Each row is a point on a landscape with many valleys, with its height.
From any point a ball rolls to the lowest of the 2 points nearest to it. It stops when none of these is lower. Distance is the straight distance between rows; heights are no part of it.
Q_682 h=25.0: [124 128 150 101 175 137 165 130  80 130 127 120  75 149 131 111 124 107
 114  78 109  95 120 111  97 123 139 123  89 137 136 107 115 117 156 132
 132 107]
Q_578 h=37.3: [121 103 102 113 109 163 115 179 151 114 159 133 153 171 130 140 149 133
 153 146 143 161 150 117 146 123  93 169 151  99  66 131 158 145 138 133
 156 146]
Q_269 h=52.1: [ 96 115  97 126 108 151  57 116 124 124 110 157 138 102 115 113 107 131
 140 156 143 144 117 116 146 159 115  97 175 129 110 145 105 118  44 120
 137 130]
Q_188 h=4.2: [146 175 147 119 132  90 130 117 143 107 167 139 134 112 115 149 171 127
 182 130 157 155 127 167 127 110 163 135 133 132 149 106 149 117 120 113
 115 173]
Q_45 h=61.9: [124 139 115 117 173 165 154  93  92 109 119 153 109 135 101 124 116 117
  76 140 118 119  88  91  81 100 211 110  91 121 159 109  91 113 138 176
 170 123]
Q_541 h=50.2: [136 145 169 167  73  84 146  52 138 112 113 121 111 139 119  79  97 158
 125 101  87  99 152 125 128 122 161 162 154 137 191 122 111  74  99 126
 138 105]
Q_892 h=23.1: [114 115 119 136 135  85  89 111 150 159 106  97 180  86 197 112  94 154
 111 132 136  83 116 160 146 130  94 145 143 142 167 127 140  87  92 100
  90 106]
Q_610 h=16.2: [ 82 114 152 150 182 115  94 124  93 224 111 109 113 135 250 119 149 115
 123 101  93  75 159 104 127 139  82 121 136 142  80  96  96 134 181 151
 116  98]
Q_740 h=27.5: [161 151 155 133 144 123 139 153 120 165 143 153 108 135  90 137 118 122
 154 103 121 137  66 105 134  90 159 113 159  83 153 125  84 164 127  98
 163 113]
Q_528 h=31.5: [131 123 103 119 159 113 134 119 136 111 142  95  98 155 169 133 130 140
 159  98 121  99 120 132 148 158 126 130 130 122 164 123 129 120 119 109
 121  87]
Q_512 h=27.0: [162 119 112 135 117 105 163 133 143  89 127  85 126  98 149 112  73 144
 140 107 127 106 115 147 158 168 112 164 135 132 166 142 148 123  93  82
  89  94]
Q_542 h=9.6: [149 151 122 116  91  90 133 106 173 126 179 143 132 163 120 183 192 137
 166 132 148 163 112 145 130 122 135 145 169 108 123 104 162 123 108 101
 160 172]
Q_749 h=18.9: [137 119 102 102 127  99  86 140 158  94 116  81 145  72 127 134 126 125
 108 141 169 115 110 225 145 155 100 114  77 140 146 161 187 118  90  95
  88 132]
Q_964 h=53.0: [ 90 111 100 109 176 145  77 121 102 145  76  90 153  66 196 104 109 116
 105 130 131  83 133 159 147 175  89  80  98 165 101 144 136 137 124 156
  72 113]
Q_519 h=60.2: [102 130 113 130  98 126 108 111 124 100 104 124 184 166 123 115 143 138
 127 119 135 142 207 111 105 162 100 156 142 136  84 109 165 105 143 140
 150 131]
Q_385 h=30.2: [121 138 108 108 172 152  90 127 149 108 120 125 137  98 118 167 163 138
 114 147 179 112 104 176 104 113 137  90  83 175 148 149 145  79  98 142
  83 119]
Q_175 h=53.8: [173 148 155 125 137 102 146  77 132 216  98 102 124  96 194 145  92 133
  81 106 127  63  77 129 117 148 126  70 132 141 162 131 141 108 127  99
 100  87]
Q_498 h=40.5: [109 103 105  76 153 152 124 137 137  77 129 139 116 105  90 118 109 132
 104 181 163 164 139 149  88 121 106 123  97 164  71 163 137 102  99 164
 118 136]
Q_828 h=13.4: [110 150 138 156  86 108 118  82 171 171 149 152 140 154 156 178 159 152
 153 113 154 143 122 139 128 100 130 160 192 114 137 102 130 117 119  82
 143 147]
Q_457 h=31.4: [114 120 125 179 117 126  98 173 116 150 143 173 165 141 115 109 161 104
 179 165 144 197 152 124 133 100  89 145 166 127 119 148 115 149 132 103
 138 153]
Q_166 h=33.9: [137 166 144 154  79 105 144  63 156  78 139 143 115 120  96 138 127 172
 121 142 147 120 155 142 149 163 126 145 148 109 149 142 132  79  53  73
 108 137]
Q_692 h=39.8: [120 118 143 121 130 161 143 132 141  92 152 154 131 162 114 125 134 141
 147 123 115 146 157  79 119 124 140 168 131 112  77 107 130 128 155 147
 167 151]
Q_866 h=49.2: [171 120 146 141  68  90 142 155 148 151 141 125 109 167  67 138 131 114
 161 107  89 169 108  99 131 141 119 163 170  99 105 109 117 178 125 101
 190 168]
Q_167 h=42.3: [154 136 148 154  99 104 169 173 182 118 173 181 131 163 106 176 151 102
 168 135  98 168 133 103 116 103 149 190 166 121 135 108 142 160 193 118
 174 188]
Q_242 h=19.0: [104 150 109 124 121 180 123  94 112 137 107 118 131 144 164 125 121 149
 112 131 155 127 157 125 127 151 107 102 160 163  80 135 129 117 115 174
  84 101]
Q_214 h=48.1: [123 141 155 127 111  95 135  90 118 117 104 119  97 112 124  84  91 135
 111 119  96 124 147 131  93 143 148 137 125 129 175  98 133  96 139 128
 144 118]
Q_468 h=34.7: [128 102 131 141  82 120 130 166 161 110 172 168 172 168  83 119 160 135
 150 158 155 198 142 108 161  70 118 180 164 102 110 127 122 129 129 115
 170 164]
Q_693 h=55.7: [162 169 189 140 138 102 138  86 110 200 137 133 123 118 162 133 102 133
 100 108 132 116 126 124 112 121 157  99 152 122 155 119 116  94 123 104
 114 108]
Q_373 h=6.8: [112 132  77  98  70 104 137 105 154 113  88  72 147 107 140 148  98 170
 120 140 134 122 152 168 173 188  97 137 161 109  92 125 192 166 104 139
  85 140]
Q_688 h=27.1: [ 98 133 115 124 168 176 107 167  91 141 121 114 132 136 162 147 160 110
 153 141 124 141 161 117  99 154 105 108 106 136  56 112 142 157 155 173
 122 143]
Q_911 h=10.3: [144 142 119 109 119 162 122  98 157  77 131 149 129 113 107 148 124 142
 125 138 162 137  84 142 106 112 185 106 107 113 152 124 163  97 103 130
 145 136]
Q_952 h=52.2: [ 95 148 145 149  68 118 130  64 126 150  90 110 121 134 133  59  76 157
 111 113  72  77 166 112 160 131 138 168 176 138 152 126 109  88  77 172
 119  93]
Q_447 h=64.2: [117 140 145 149 146 148  92 161  81 219  92 103 185 109 174 101 124 112
 129  94 116 125 123 134 113 101 105 117 144 139  98 102 116 153 169 158
 113 118]
Q_170 h=52.9: [122 135 176 134 122  92 143  84  83 204 105  99 116 131 221  87 101 129
 105  76  95  52 155 129 143 161 114 102 169 158 130 112 123 113 149 136
  84 100]
Q_671 h=14.0: [111 158  76 146  68 126 123 107 124 121  99  76 151  79 146 125 124 134
 165 107 129 124 145 187 178 197  62 156 148 134  89 125 178 179 103  96
  63 161]
Q_277 h=54.3: [139 105  80 123 122 109  84 128 152 115 129 114 165 106 153 153 111 135
 157 148 135 150 124 137 145 189 119 135 167 109 115 128 148 141  60 104
 136 142]
Q_990 h=19.8: [126 113 170  92 170 109 143 119 102 191 104 115 104 132 161 145 134 121
 109 102 135  91 130 120  82 125 122 116 105 158 133  79 151  85 154 122
 124 117]
Q_408 h=31.7: [118 129  73 102  92 133 127 152 151 110 125 102 139 151  61 152 131 157
 138 150 128 130 116 129 134 144  68 116 111 118 115 128 142 108 101 121
 131 119]
Q_478 h=17.8: [116 134 123 151  90  92  89  69 168 186 108 124 173  96 181 148 128 145
 104 130 140 119 118 154 121 133 110 145 162 117 151 110 156 110 113  72
 122 131]
Q_279 h=24.6: [162 128 117 151 105 123 142 166 136  75 161 193 149 122  11 118 142 110
 139 201 129 210 100 113 142  88 156 111 111 134 160 180  85 145 126 139
 158 161]
Q_456 h=43.9: [103 122 144 157  89 137 102 116 159 141 115 165 121 129 116 109 101 135
 109 146  92 168 116  98  98  88 147 162 153  97 146 126  94 142 154 122
 172 121]
Q_322 h=24.7: [132 124 100  87 111  99 105 134 140 147 107  82 144 106 125 140 142 128
 125 117 155 115  66 179 156 137 106  93 108 111 150 132 182 147 113  76
 126 122]
Q_60 h=26.0: [145 133 164 121 148 152 123 134 102 153 135  86 136 114 206 148 125 124
 109  70 124  88 160 139 120 141 163 136 127 119 126 106 177 116 172 134
  67 112]
Q_980 h=21.3: [176 163 151 139 128 124 158 123 162  38 171 136 161  93  61 107 108 151
 121 142 149 162 132 158 139 102 175 164  85 119 121 154 106 102 101 150
 103 151]
Q_161 h=34.6: [144  94 118 113 143 102 162 151 120 122 136 157  89 181  80 136 136 103
 140 147  98 160  90  98 104  90 176 141 142 109 171 111  94 161 149 155
 225 135]
Q_108 h=21.0: [161 112 124 153  72  99 173 129 183  89 164 195 139 130  23 135 144 146
 151 168 130 190  76 106 163  55 193 117 126  90 176 153  65 146 131 138
 165 161]
Q_253 h=60.6: [137 120 169 141 168 134 161  96 111 134 128 192 133 146 105 130 117 127
  95 137 118 133  96  78  92  67 227 122 121 108 187 101  83  97 155 150
 198 141]
Q_627 h=54.0: [130 108  81 108  96 140 129 157 163  74 150 109 132 120 138 133 125 117
 145 171 121 149 182 128 140 201  54 159 136 111  44 158 185 172 115 102
 126 153]
Q_742 h=9.5: [139 158 151 170 127 153 143 104 138 103 159 171 177 110 142 126 122 130
 179 106 136 117 128 112 140 102 172 166 159 151 176 119 123  81 116 106
 107 151]
Q_978 h=57.6: [125 156 199 149 119 101 134  82 108 202 114 148 119 139 176  86  95 143
  92 118 122  67 127 119 114  88 166 127 180 143 191 112 101  65 113 153
 135  98]
Q_4 h=21.1: [139 134 158 135 139 152  98 145 115 149 154  99 147 103 215 143 165 107
 139  91 142 144 174 162 107 140 143 140 131 120  69 117 190 156 187 154
  72 142]
Q_868 h=17.7: [152 115 142 123 141 126 158 103 136 137 128 140  95 186 151 155 129 141
  93  92 122  78  86 109 117 114 165 108 124  91 187 115 119 104 141  94
 177  95]
Q_265 h=33.2: [128 141 141 120 108 113 163 139  96 162  92 126 116 189  74 162 142 139
 106 127 129 141 150 110  79 115 128 109 138 134 133  81 135 101 167 150
 173 135]
Q_237 h=28.6: [136  88  85 104  67 118 159 137 165  75 128 112 105 155  25 118 118 173
 132 162 104 148 124 101 122 132  96 150 110 109 114 147 131 116  96 136
 172 114]
Q_363 h=35.9: [107 142 145 129 148 137 145 133  67 181  94 139 120 152  92 137 117 138
  93 143 127 127 142  98 104  96 138 106 129 139 139 101  90  94 121 158
 135 115]
Q_247 h=46.4: [162 141  77 137  66 124 140 148 190  98 148 130 133 104  72 160 130 114
 154 146 109 161  60 148 116 118 121 161 125 102 151 135 151 164 132  91
 158 143]
Q_285 h=59.7: [122 109  91  91 105 100 100 136 132 173  84  60 161  88 163  89  99 129
 141 110 138 130  89 172 177 162  66 107 131 136  87 134 147 181 135 112
  97 140]
Q_774 h=39.1: [ 94 125 149 146 213 146 148 113  27 195 117 143 124 143 132  96 135 107
  71 127 101  86 130  96  87  72 149 121  98 149 155 115  62  98 131 164
 141 108]
Q_968 h=36.0: [ 96 112  85 118 121 150 127 125 121 100  94 103 128 124 107  89  84 163
  80 139 128  69 114 155 163 120 100 120 102 135 174 152 119  86  86 150
 114  73]
Q_815 h=31.6: [117  98  79 119 119 147 147 150 125  67 137 139  86 159  35 107 127 125
 127 171  81 165 137  89 115 136 123 151  83 110 113 143  89 150 127 168
 173 124]
Q_608 h=30.8: [145 131 127 147 144 118 107 151 129 169 154 131 115 121 147 120 116 112
 162 125 140 153  84 133 147 114 117 117 174 105 136 155 102 189 117  92
 132 110]
Q_494 h=22.0: [ 85  89 138 100 170  89  95 136 130 227  89  84 129 118 243 154 162 127
 139  89 125  54 157 116 153 159  84 109 130 156 106  86 158 132 166 130
  89 116]
Q_349 h=30.9: [131 134 128 101 102 128 137 171 108 162 122 132 118 175  82 133 155  97
 125 133 135 165 120 135 115 107 118 111 145 119 125 117 160 156 168 144
 176 135]
Q_769 h=13.2: [127 104 161  80 136 111 116 132 125 176 103 103 130  96 165 118  97 132
  84 140 154 127 141 129 102 125 125 131 124 129 110  98 171  98 129 132
 122 122]
Q_104 h=54.2: [170 133  92 144 151 157 130 200 133  50 177 109 132 125 138 154 155 104
 169 153 148 152 159 155 143 184  96 133 106 143  78 169 162 164 106 121
  81 140]
Q_926 h=32.1: [158 115  94 107 155  83 127 141 104 130 107  85 124 112 142 134 119 119
 117 151 150 147 139 158 136 198 103  65 130 143 142 153 148 145 110 116
 110 117]
Q_950 h=39.5: [ 71 101  99  96 130 159 116  89 132 123  80 119 158 111 179  82  92 148
  68 131 130  21 125 127 155 130  98 123 118 168 169 144 157  55  85 146
 104  72]
Q_506 h=9.3: [189 154 137 130 107  73 147 120 136 120 140 106 124 154 118 143 120 132
 114 111 111 144 109 142 115 146 185 129 136  78 162 105 138 140 143 108
 177 139]
Q_570 h=34.9: [155 150 133 129 128 153 156 177 116 121 156 118  91 151 114 115 154  85
 161 110  98 159 121 116 108 139  95 127  94 119  68 122 116 188 196 131
 149 142]
Q_876 h=43.7: [173 145 133 159  87 131 168 177 180  64 199 181 135 134  90 134 153  96
 200 153  88 184 136  90 157 117 150 193 136 103 101 138 131 193 171 126
 152 201]
Q_768 h=36.2: [174  99 150 141  91  94 170 177 129 147 125 169  75 198  41 165 128 104
 112 123  85 152 101  87 101 108 158 137 169  87 152 123 114 185 178 129
 240 151]
Q_233 h=58.2: [121 126 127 119 123 111 109 100 146 121 114 109 189 129 150 118 125 168
 121 126 171 129 194 135 115 136  92 155 145 155 100 124 165  68  97 132
 102 115]
Q_721 h=22.1: [146  91 107 140  97 131 158 150 148 112 123 117  98 140 115 118  72 147
 116 140 113 139 118 110 145 135 128 156 151  92 171 145 122 141 110  95
 139  91]
Q_358 h=45.1: [173 160 102 159  72 119 174 154 196  56 189 171 133 123  53 152 145 115
 180 151  97 180 100 124 143 102 162 182 117 103 162 144 121 175 148 105
 142 175]
Q_921 h=39.9: [146 153 142 128 191 179 108 165  93  27 154 123 131  78 122  90 122  94
 133  96 143 103 138 175 133 139 129 110  50 182 119 181  96 131 105 137
  68 116]
Q_67 h=21.5: [163  94 165 127 114 127 190  99 117 109 124 155  80 203  88 118 115 146
  85 110 131 119  95  85 105 101 169 118 116  89 171 125  99 108 145 116
 205 112]
Q_56 h=3.5: [126 127 143  99 128 132 117 100 151 111 109 113 125 100 151 129 109 152
 125 119 159  80  93 153 114 109 153 130 114 122 172 115 189  75 102 115
 124 118]
Q_540 h=22.3: [145 115 151 104 148 136 157 165 128 126 136  99 116 140 162 158 100 133
 130  96 120 115 158 128 112 137 163 174 151 114 113  84 178 138 166 150
 123 139]
Q_843 h=30.4: [161 150 136 161  55  94 152  76 144  99 165 135 130 115  88 136 154 128
 126 138 162 161 133 159 143 149 109 171 134  96 140 140 160 118  90  28
 118 172]
Q_962 h=49.4: [118  88 115  92 144 149 139 126 129 186  67  88 137  76 208 131  91 133
  79 114 143  53  96 123 169 170 107  69 102 159 137 150 175 147 161 111
  63  87]
Q_648 h=28.0: [145 141 109 169 119 125 114 180 132 104 169 181 189 122  63 119 158 103
 169 182 154 210 125 151 141  84 131 129 144 148 148 178 112 148 122 124
 131 174]
Q_155 h=47.4: [141 161 103 137 123 142  85 187 137 110 153 108 114  78 110 135 126  97
 166 144 123 155  98 166 154 148  66 120  99 124  72 153 108 175 100  98
  91 147]
Q_893 h=29.5: [ 98 135 155 142 197 173 122 126  81 166 150 161 142 149 166 134 187  87
 120 107 120 132 132 104  89  78 160 113  99 137 119 117 100 154 222 159
 140 145]
Q_321 h=10.8: [130 156 146 124 149  95  99 131  98 162 119 138 142 117 121 137 159 110
 162 119 141 157 139 140  92 121 154  98 143 155 145 104 145 120 137 139
 130 149]
Q_684 h=32.6: [ 88  85  77 105 160 140 155 131  98 103 125 136  60 172 104 130 133 107
 112 159 100 142 125  99  92 115 146 136 118 112 133 114  97 150 149 165
 197 118]
Q_741 h=35.7: [ 94 105 105  82 171 146  97 116 147  88  94 117 133  86 117 131 124 134
  95 152 181 101 151 176 110 142  85 103  85 189  87 166 155  86  79 146
  82 121]
Q_79 h=45.0: [ 99  50 129 147 232 185  69 162  59 151  92  92 113  68 221 126 201  73
 151 126 156 112 169 133  91 161 122  77  60 197  67 141 146 168 136 180
  50 130]
Q_58 h=40.3: [133  50 114 129 219 151 108 146  98 160 109  69  96  82 203 153 187  74
 130 104 147 111 149 139  95 188 137  67  72 188 106 159 184 167 165 155
  44  88]
Q_410 h=26.7: [154 148 120 139  69 135 133 114 148 100 150 127 126  93  98 130 104 119
 109 135 140 158 120 146 151 160 111 148 130  97 108 161 146 158  86  50
 102 137]
Q_400 h=37.8: [138 113 117 107 139 124 129 152 138  99 166 105  80 123 117 108 124  93
 119 155 109 160 118 117 121 154  85 134  83 102  93 156 112 162 147 100
 146 109]
Q_329 h=11.8: [119 124 107 102  91 105 109  80 178  74 105 101 144  77 133 134 113 162
 108 146 162 107 133 201 124 135 111 150 118 118 136 132 200  94  85  98
 107 128]
Q_165 h=19.6: [127  80 137  76 128 109 118 162 138 138 129 113 140 118 122 105 104 106
 109 155 141 155 123 120  98 120 105 166 103 114  99 109 176 114 145 117
 168 142]
Q_730 h=13.7: [183 156 137 154 126 100 161 115 139  97 155 155 111 171 123 165 144 127
 120 104 124 120  89 110 127 116 195 109 131  72 210 129 103 148 156  88
 184 105]
Q_73 h=21.7: [102 116 182 150 200 128 120 111  91 211 125 148 123 163 245 136 176 108
 126  69 121  83 154  94  84  94 136 126 164 175 115  97 101 118 183 163
 123 104]
Q_529 h=32.8: [ 93 130  95 108 128 151 137 138 108 106 117 127  82 159  79 126 127 156
 100 137 120  87 106 123 143 105 112 111  96 113 184 127 113  98 111 130
 140  85]
Q_807 h=56.2: [163 144  99 122 169 159 148 175 129  48 194 146 157 154 101 156 198  96
 170 161 166 166 161 137 136 132 129 115  96 149  89 169 156 146 142 154
 105 160]
Q_609 h=45.8: [ 79 103 138 148 133 148 105 105 117 136  98 160 106 115 113  83  89 124
  96 153  99 119 134  88 107 113 133 135 125 124 172 130 108 111 121 113
 162 105]
Q_697 h=13.3: [113  93  79  95  72 119 146 136 141 103  96  94 121 141  97 131  76 173
 105 158 123 129 174 121 158 161 122 148 163  83 107 123 162 141  96 162
 133 114]
Q_287 h=32.3: [114 135 135 138 157 167 139 168  87 131 159 162 125 163 123 116 169  93
 136 141 117 175 132 100 114  88 133 125 107 110  88 124  96 176 202 165
 162 159]
Q_458 h=3.7: [127 157 160 157 134 145 175 105 143 101 155 196 147 150 117 141 139 152
 154 136 151 111 126  96 147  68 192 130 143 133 183 119 101  83 148 139
 125 141]
Q_112 h=28.5: [128 135 108  93 110 101 128 142 127 191 113  90 123 153 123 139 147 124
 134 108 149 138 102 170 130 118  91  91 138 125 128 118 161 159 162 119
 132 113]
Q_834 h=44.2: [114 137 101 101 126 155  86 173 132 111 145 125 129 105  93 129 139 118
 149 181 144 174 124 140 129 139  83 113 104 127  45 144 115 140  99 152
 119 155]
Q_902 h=50.7: [122 118 155 112 108  76 148  92  97 150  89  82 111 121 165  83  75 137
 128  72  94  86 165 129 139 168 119 144 151 145 149  86 134 130 152 130
 123 113]
Q_652 h=42.1: [106  99 160 148 121 147 136 111 151 124 122 203 141 161 117 138 118 132
 125 137 112 152 147  55 104 100 164 163 160 116 136 107 101 106 151 130
 191 150]
Q_881 h=59.1: [136 124 173 152 132  99 143  91 137 165 108 170 139 171 148 126  99 148
 110 118 112  95 114 102 110  71 189 142 173 116 195  90  95  83 131 144
 186 119]
Q_204 h=29.6: [119 128 120 134 203 191 150 147  51  97 148 134  92 133 131 104 145  97
 116 116 139 117 128 110 108 116 130 101  63 146 139 145  99 136 156 138
 102 102]
Q_449 h=25.1: [145 149 121 127 147 113  84 122 178  69 149 118 138  77 120 163 147 140
 118 132 180 103 100 217 134 120 138 113  79 150 163 162 139  87  57  96
  93 132]
Q_915 h=53.9: [131 129 135  97 101 134 179 102 130 161  80 109  87 137 141 138  81 150
  94 101 119  66 114 105 139 173  98 104 132 135 140 114 158 108 130 103
 112 101]
Q_903 h=13.5: [124 156  99 107  82 145 140  84 144 126 120  97 124 137 132 141 111 169
 135 100 152 124 111 159 153 148 124 117 172 124  96 123 144 134  91 131
  96 113]
Q_356 h=37.6: [162 122 191 165  64 109 176 135 146 138 130 194 115 197  28 163 137 117
 117 105  91 156 124  63 120  90 164 151 146 105 145 120  93 145 186 112
 211 177]
Q_376 h=28.4: [125 106 115 156 101 133 116 137 145  83 134 169 143 120  19 110 121 147
 125 180 111 186 120  92 139 103 141 135 105 133 147 164  58 104  77 147
 147 131]
Q_765 h=29.7: [112  87 103  95 164 172 117 153 116 159 108 106 109 166 177 183 152 119
 132  99 123 109 133 103 111 160 124 113 129 129  71  95 163 158 160 167
 150 128]
Q_787 h=39.4: [150 137 184 145 137 122 175 140 123 150 138 180 110 189 110 193 150 113
 124  90 116 130 122  80 108 107 154 136 143 116 126  98 101 138 191 120
 185 163]
Q_117 h=20.9: [122 168 132 165  90 153 109 112 135 105 141 119 156  87 143 119 104 124
 155 117 119 150 155 154 157 170  99 167 152 112  77 130 146 152  90  97
  72 154]
Q_835 h=46.6: [ 95 172 136 130 134 163  77  81 147 101 140 162 142  87 126 105 122 131
 129 124 146  97  99 152 145 108 132 112 122 170 137 154  95  68  62 130
  90 127]
Q_720 h=22.6: [ 96 146 129 132 185 162  81 145  88 102 125 131 136  88 162 111 140 106
 139 147 130 152 167 149  97 149 143 106 103 153  80 129 115 125 132 192
  97 145]
Q_382 h=50.6: [132 155 174 166  92 111 127 146 141 150 145 162 103 157  52 133 140 129
 177 109  52 158 124  75 159 122 146 166 141  99 120 112  57 159 133 108
 172 170]
Q_645 h=41.0: [140 131 147 106 185 113 123 144 129  86 174 129  95 112 124 116 132 116
 115 154 127 149 121 120 119 121 151 126  82 100 117 135  96 115 126 118
 144 126]
Q_418 h=15.2: [146 153 151 166  81 130 151 114 143  99 144 133 154 114  83 105  95 154
 165 105 103 143 122 119 168 101 172 203 160 109 159 121 116 125  90 113
 116 151]
Q_328 h=49.5: [118 152 141 136  99 149  83 100 138 102 141 172 138  97  89 114 115 141
 125 140 161 146 103 135 158 114 135  99 152 132 127 166  81 100  37  96
 121 139]
Q_395 h=15.8: [175 178 134 138 110 134 139 110 152  86 160 141 158 128  72 146 124 145
 113 146 122 170 103 134 125 113 182 116 100  98 138 141 100 109 121 128
 137 148]
Q_732 h=51.8: [130 135 144 102 119 127 149 106 101 189  67  96 122  82 179 131  77 142
  79 106 133  30 105 132 156 156 125  79 116 151 178 115 177 106 130 109
  73  90]
Q_451 h=41.1: [135 137 157 153 138 123 158 181 158 150 170 205 112 193 112 197 176  99
 162 138 108 160 137  85 116  92 132 143 159 120  88 107  89 176 217 146
 180 194]
Q_229 h=43.2: [ 69 144 125 131 129 152  75  87 145 125 116 135 158 116 158  80 112 151
 106 146 115  66 148 117 153 123  99 144 128 160 126 144  97  59  69 152
 101  91]
Q_148 h=37.0: [ 85 104  89 107 124  98 102  98 132 135 101  87 130 145 184 130 174 138
 161  99 151 115 171 154 130 173  85 114 139 167 116 112 174 128 140 125
 112 122]
Q_136 h=51.2: [134 123 100 133 125 147 104 180 136  77 127  98 139  75 141 119 111 117
 157 169 129 148 165 167 142 198  49 138 111 145  47 168 157 168  99 118
  73 150]
Q_190 h=54.1: [ 85 145 138 141 110 118 109 105  99 175  92 129 135 158 155  91  95 159
 111 125 120 102 177  99 147 112 133 136 195 145 133  94  77  88  82 195
 135  99]
Q_859 h=49.3: [ 86  89 134 136 184 166  75 132  65 171  79  88 139  52 240  96 159  96
 142 116 134  82 166 143 129 179  83  65  82 200  59 139 137 146 132 180
  48 115]
Q_154 h=13.9: [147 120 135 127  72  95 163  96 194  79 167 159 123 146  92 156 143 172
 157 140 142 151  94 129 132  97 147 165 137  92 144 119 134 101  87  92
 177 157]
Q_291 h=34.2: [128 141 145 134 168 183 147 156  92  57 159 138 106 115  97  62 119 100
 150 110 130 146 134 127 135 113 114 133  77 149 101 163  92 140 143 138
 106 126]
Q_364 h=17.1: [124 171 135 132 156 127  90 106  95  94 129 128 120  83 135 116 119 110
 135 129 129 139 146 156 108 163 151  94 117 157 139 144 120 121 108 141
 104 130]
Q_271 h=56.0: [109 138 137 131 121 114 106 131 120 138 106 134 180 139 118 110 116 163
 126 151 152 133 172 124 130  95 132 151 164 143 136 103 118  65  87 152
 130 124]
Q_344 h=52.0: [140 152 159 173  92 138 148 123 158 115 180 211 147 149  63 132 153 111
 189 122  94 173 109  70 180  99 168 144 143  90 126 130  54 176 157 101
 153 190]
Q_150 h=24.5: [158  87 112  60  97 109 150 146 162  91 126  99 116 139  61  92 113 141
 109 156 130 144 131 129 106 138  88 160  97 109  86 136 192 110 127 133
 177 131]
Q_275 h=17.5: [145  97 118 157  63  91 154 116 201 101 155 169 118 138  63 144 125 182
 142 185 137 187 105 123 144  67 165 146 152  84 171 144  90 105  90 122
 159 145]
Q_936 h=36.1: [144  89 103 108 181 122 118 151 101 155 109  77 121 107 182 159 152 103
 113 125 167 118 144 141 128 195 108  66  99 161 116 152 177 147 144 120
  64  99]
Q_365 h=23.7: [ 91 133 121 130 146 146 130  87  65 160  92 116 109 137 159 100 113 132
  70 155 143  97 156 128 126 150 114  68 133 171 138 151 112  99 112 160
  94  79]
Q_317 h=44.3: [144 133 131  84 211 136 120 164 109 119 162 103  93 104 123 162 148 116
 118 138 148 129 121 132 110 147 137 107  58 139 108 136 115 121 113 142
  96 128]
Q_417 h=26.6: [ 77  78 100 106 158 117  92 127 118 187  78 112 117 166 199 161 151 120
 123  97 115  72 143  97 125 159 100 117 155 149 112  81 136 136 145 139
 163 114]
Q_366 h=26.1: [ 99 111 163 133 205 120 144 119  83 171 140 151 109 169 181 129 159 106
 111  98 121 114 151 108  76  73 149 149 136 147 129  91  78 126 195 169
 161 125]
Q_122 h=9.1: [100 134 141 159 166 115  75 129 122 200 143 116 132 117 229 125 155 122
 138 122 129 116 155 146 143 121 102 114 151 119 104 131 103 142 141 122
  79 107]
Q_232 h=13.8: [173 159 128 163  49 107 140  88 142  92 134 114 145 160  67 141 124 154
  88 122 103 150 136 128 139 152 182 139 127  65 152 129 133 134 120 105
 164 136]
Q_931 h=30.1: [ 62 112  79 105 137 141 120 125  99 137  86 117  98 168 117 125 143 128
 114 129 108 104 130 125 119 124 111 109 124 123 141 105 128 135 148 149
 155  98]
Q_852 h=44.1: [103 154 143 143 169 169 121 122  81 218 109 123 118 132 184 100 144 103
  96  82  98  62  87 116 116  96 106  98 114 141 150 135 111 146 177 125
 109  73]
Q_912 h=57.8: [154 151 118 123 146 144 182 150 162  13 192 168 166 140  77 143 156 139
 160 147 149 152 179 127 136 114 150 159  88 140 113 154 151 126 157 153
 111 159]
Q_38 h=47.8: [156 155 120 140  67 108 147 119 160 146 122 106 120 124  80 151 103 143
 155 100  94 141  68 122 135 142 104 158 149 103 135 111 126 155 105  79
 153 144]
Q_735 h=28.3: [119 101 102 111 176  91 134 121  82 130 103  95  90 124 133  95  93 115
  91 147 126 121 133 134 133 170 106  79 106 137 149 148 104 130 115 132
 126  88]
Q_193 h=62.2: [136 112 120 124 152 122  80 171  84 216  85  62 183  83 185 107 132 106
 166  99 140 130 122 168 146 149  77  89 129 151  83 126 153 175 151 149
  73 129]
Q_153 h=24.2: [172 155 157 144  83 127 179 125 151 131 141 186 114 150  42 149 133 144
 139 116 126 148  54  88 136  60 193 107 141  85 177 134  83 155 137 116
 178 129]
Q_133 h=20.5: [141 163 144 156 121 162 129 151 147  61 154 144 157  86  89 107  89 147
 144 127 130 125 131 162 169  89 167 177 122 131 159 147 103 109  75 134
  80 140]
Q_636 h=56.6: [ 98  96  79  93 129 111  88 114 152 139  75  88 156  58 159  97  82 135
  92 149 144 107  98 179 183 159  56  85 101 175 112 165 131 142 112 113
  73 115]
Q_42 h=18.1: [128  99 133 115  86 120 159 151 142 134 113 119 123 155 134 147  92 153
 121 130 139 124 161 128 133 118 142 174 171  95 147  91 157 113 122 132
 142 117]
Q_491 h=46.5: [117 120 111 127 176 171 132 138 110 161 114 101 101 104 187 123 101 108
  99 102 111  62  87 116 138 140 108  87  97 141 147 146 130 147 158 109
  82  70]
Q_102 h=41.8: [109 168 150 160 184 157 114 110  74 170 137 156 129 129 132  82 143 100
 112 102  86  96 100 111 112  83 144 112 105 129 158 129  66 130 160 135
 142  95]
Q_470 h=16.1: [112 124 148 135 176 129  80 150 110 192 138 106 142 109 213 140 185  99
 139 125 153 167 153 164 102 103 141 105 132 134  75 128 132 160 179 172
  86 129]
Q_951 h=34.3: [135 125  91 125 129 103 141 134 146  88 147  89 109 158 164 151 153 129
 184 112 122 129 154 150 128 187  98 145 143 133 110 124 170 157 140 124
 112 136]

Call two points neighbours if one is among the 2 nearest of the other. Go from one point of each pair to the other, from neighbour to neighbour, staying as low as possible. Name the highest point that can't be avoided.
Q_458, Q_506 -> Q_980
Q_373, Q_122 -> Q_60
Q_279, Q_931 -> Q_684
Q_769, Q_279 -> Q_815
Q_506, Q_56 -> Q_395

For each start below, name the point where the ball stops.
Q_491 -> Q_56
Q_155 -> Q_56
Q_285 -> Q_373
